Each row is a point on a tangle of strands that fork and nearly touch. The rows are in no order.
In the rows, 128 means zero.
Points whose rows are less than 72.8 apart are linked; no others are.
k_253: [137 124 119 135 147 140 118  60 129 116 135 112 208 137 145  98 156 145
  78]
k_853: [148 193 122 137 102 115  92 141 118 102 119 104 141 137 133 151 109 111
 183]
k_800: [104 113 118  88 135 112 174 150 180 119  91 123 118  93  72 150 154 124
  69]
k_969: [104 102 149 123 117  99 147 159 127 199 158 151  71 130 152 126 112 124
 159]
k_385: [119  74 137 134 156 147 136  59 131 159 140 142 176 145 152  71 152 156
  61]
k_690: [122 182 115 133  99  91 127  94 122 145 170 102 200 112 156 154 156 129
 145]
k_839: [140 199 119 145  85  90 101 107  98 148 165 100 174 122 163 170 132 121
 207]
k_311: [156 134 112 135 151 192 106 157 133  24  56 136 114 126  82 119 115 135
  95]
k_187: [157 138 119 132 142 186 100 176 120  33  60 146  81 125  87 127  95 128
 124]
k_446: [127 198 113 135  89  79 127 123 122 148 155  98 148 110 153 184 125 110
 194]
k_988: [116 135 136 116 131 123 129 145 142 131 114 137 121 123 120 119 126 128
 115]
k_545: [155 131 104 132 157 197 106 140 138  15  49 136 131 118  76 120 126 140
  66]
k_397: [148 178 128 155  94 101  91  90  88 146 175 112 182 137 168 149 138 130
 201]
k_591: [135 212 113 131  91  96 108 138 125 123 128  91 140 118 140 178 111 105
 194]
k_564: [154 168 117 146 124 130  98  78 113 103 142 100 205 141 140 125 148 132
 139]
k_763: [108 106 135 111 139 139 134 140 146 128 105 145 128 120 113 101 138 140
  84]
k_140: [156 133 114 142 156 172 109  92 129  44  91 112 173 141 111 105 139 132
  84]
k_543: [115 136 119 116 110  67 173 126 123 191 187 116 120 108 153 180 131 113
 159]
k_869: [113 138 126  99 126 109 152 175 162 124  89 121  80 101  89 159 112 110
 130]
k_88: [116 113 120  88 131  90 180 163 166 153 112 121  74  94  84 174 120 119
 114]
k_695: [149 139 123 145 139 143 107  74 119 109 137 108 200 145 141 106 148 137
 113]
k_790: [118 145 115 108 120  76 169 130 145 160 160 108 125  99 131 183 139 114
 136]
k_585: [ 97  87 138 113 136 114 166 129 147 177 148 151 130 119 132 106 153 141
  87]
k_75: [135  92 130 140 156 143 126  50 127 138 144 126 195 151 154  84 152 154
  71]
k_467: [165 190 119 139 108 134  83 138 110  71 108 104 137 143 123 146 106 112
 178]
k_630: [127 111 124 121 135 181 104 203 125  80  61 166  49 121  87 119  82 130
 124]
k_845: [139 180 120 136 109 108 104  93 114 128 151 103 203 126 149 138 148 131
 148]
k_292: [ 95  86 122 101 136 158 139 189 154 122  69 163  69 100  69 113 112 124
  83]
k_418: [110 142 129 137  98  78 146 117 106 199 199 127 128 124 177 160 130 118
 177]
k_68: [145  54 135 192 155 201 107  70 103  89 135 116 127 175 160  72 137 119
 118]
k_590: [123 151 135 134 117 103 119 117 122 154 160 124 149 133 155 128 137 128
 150]
k_337: [146 149 138 148 112 121  99 101  96 145 170 122 164 151 160 121 132 130
 176]
k_644: [140 111 152 141 130 139 102 134  98 146 142 147 100 166 149 101 106 130
 164]
k_606: [104 103 140 114 121  93 164 149 135 194 162 141  87 120 141 140 124 126
 140]
k_473: [123 117 117  83 134  69 190 146 159 167 133 124  80  95  94 193 121 121
 123]
k_929: [171 164 122 149 126 166  88 142 110  45  98 106 130 147 115 133 110 114
 155]
k_948: [117 143 141 136 107  95 125 123 107 187 185 130 127 136 173 134 129 127
 173]
k_890: [146  68 141 171 151 185 109  80 100 109 141 127 129 178 153  77 131 128
 125]
k_777: [112  96 125 112 140 176 117 192 137  90  61 171  66 112  76 106 100 134
  94]
k_120: [155 129 120 136 140 188  96 193 118  49  61 154  57 126  90 127  82 129
 133]
k_436: [120 183 112 121 104  80 145 110 140 138 156  98 182  98 144 172 156 120
 135]
k_152: [142  81 147 153 151 172 107 102 101 124 138 140 123 169 144  79 124 136
 127]
k_18: [100  95 119  88 140 109 184 138 176 142 109 132 128  95  80 135 159 137
  55]
k_114: [134  95 150 142 142 150 112 116 107 141 140 145 126 160 143  89 120 137
 127]
k_685: [110 109 159 134 116 110 125 159 110 196 157 153  64 149 162 115  98 121
 181]
k_612: [126 105 160 138 121 129 105 148 102 172 155 154  80 162 157 104 102 125
 176]
k_724: [ 95  84 135 108 140 144 148 168 153 136  90 156  92 115  88 106 128 136
  83]
k_748: [112 103 128 103 126  81 179 150 146 186 154 133  80 103 124 164 121 122
 140]
k_475: [170 152 117 152 137 176  97 126 114  33  97 107 141 145 109 123 117 120
 130]
k_626: [163 133 121 155 148 179 100 103 117  45 104 108 160 148 122 109 132 125
 115]
k_976: [ 95  67 146 122 142 130 161 112 136 195 156 163 128 133 147  84 149 156
  80]
k_409: [108  66 148 126 154 145 140  93 127 174 138 158 140 146 151  71 145 157
  78]
k_113: [ 94  81 133 100 140 111 181 127 164 170 135 145 124 106 112 115 160 141
  72]
k_812: [122 180 107 109 110  70 156 126 148 139 146  94 143  93 127 192 139 109
 146]
k_532: [120 136 136 122 122 112 124 138 133 149 137 128 125 130 140 124 129 128
 138]
k_842: [110 136 131 106 122 123 138 169 152 118  89 130  96 110 102 135 117 119
 117]

A fork is a point with three links, a tip a point with one. Leave the first point through the second and follow the links. Name the first fork or tip that comes.
k_612 / k_644: k_68
k_812 / k_790: k_590
k_630 / k_777: k_988
k_724 / k_292: k_545
k_409 / k_976: k_800
k_467 / k_929: k_140

A fork is a point with three links. Follow the links from the first point to the second and name the forks in between, in order.
k_292 / k_948: k_988, k_590
k_88 / k_777: k_988
k_988 / k_337: k_590
k_418 / k_763: k_590, k_988

Name the points in between on the shortest way along the links from the first point to the second, in order.
k_467 / k_397: k_853, k_591, k_446, k_839
k_630 / k_988: k_777, k_292, k_724, k_763
k_590 / k_690: k_948, k_418, k_543, k_790, k_812, k_436
k_845 / k_253: k_564, k_695
k_612 / k_88: k_685, k_969, k_606, k_748, k_473
k_585 / k_695: k_976, k_409, k_385, k_75, k_253
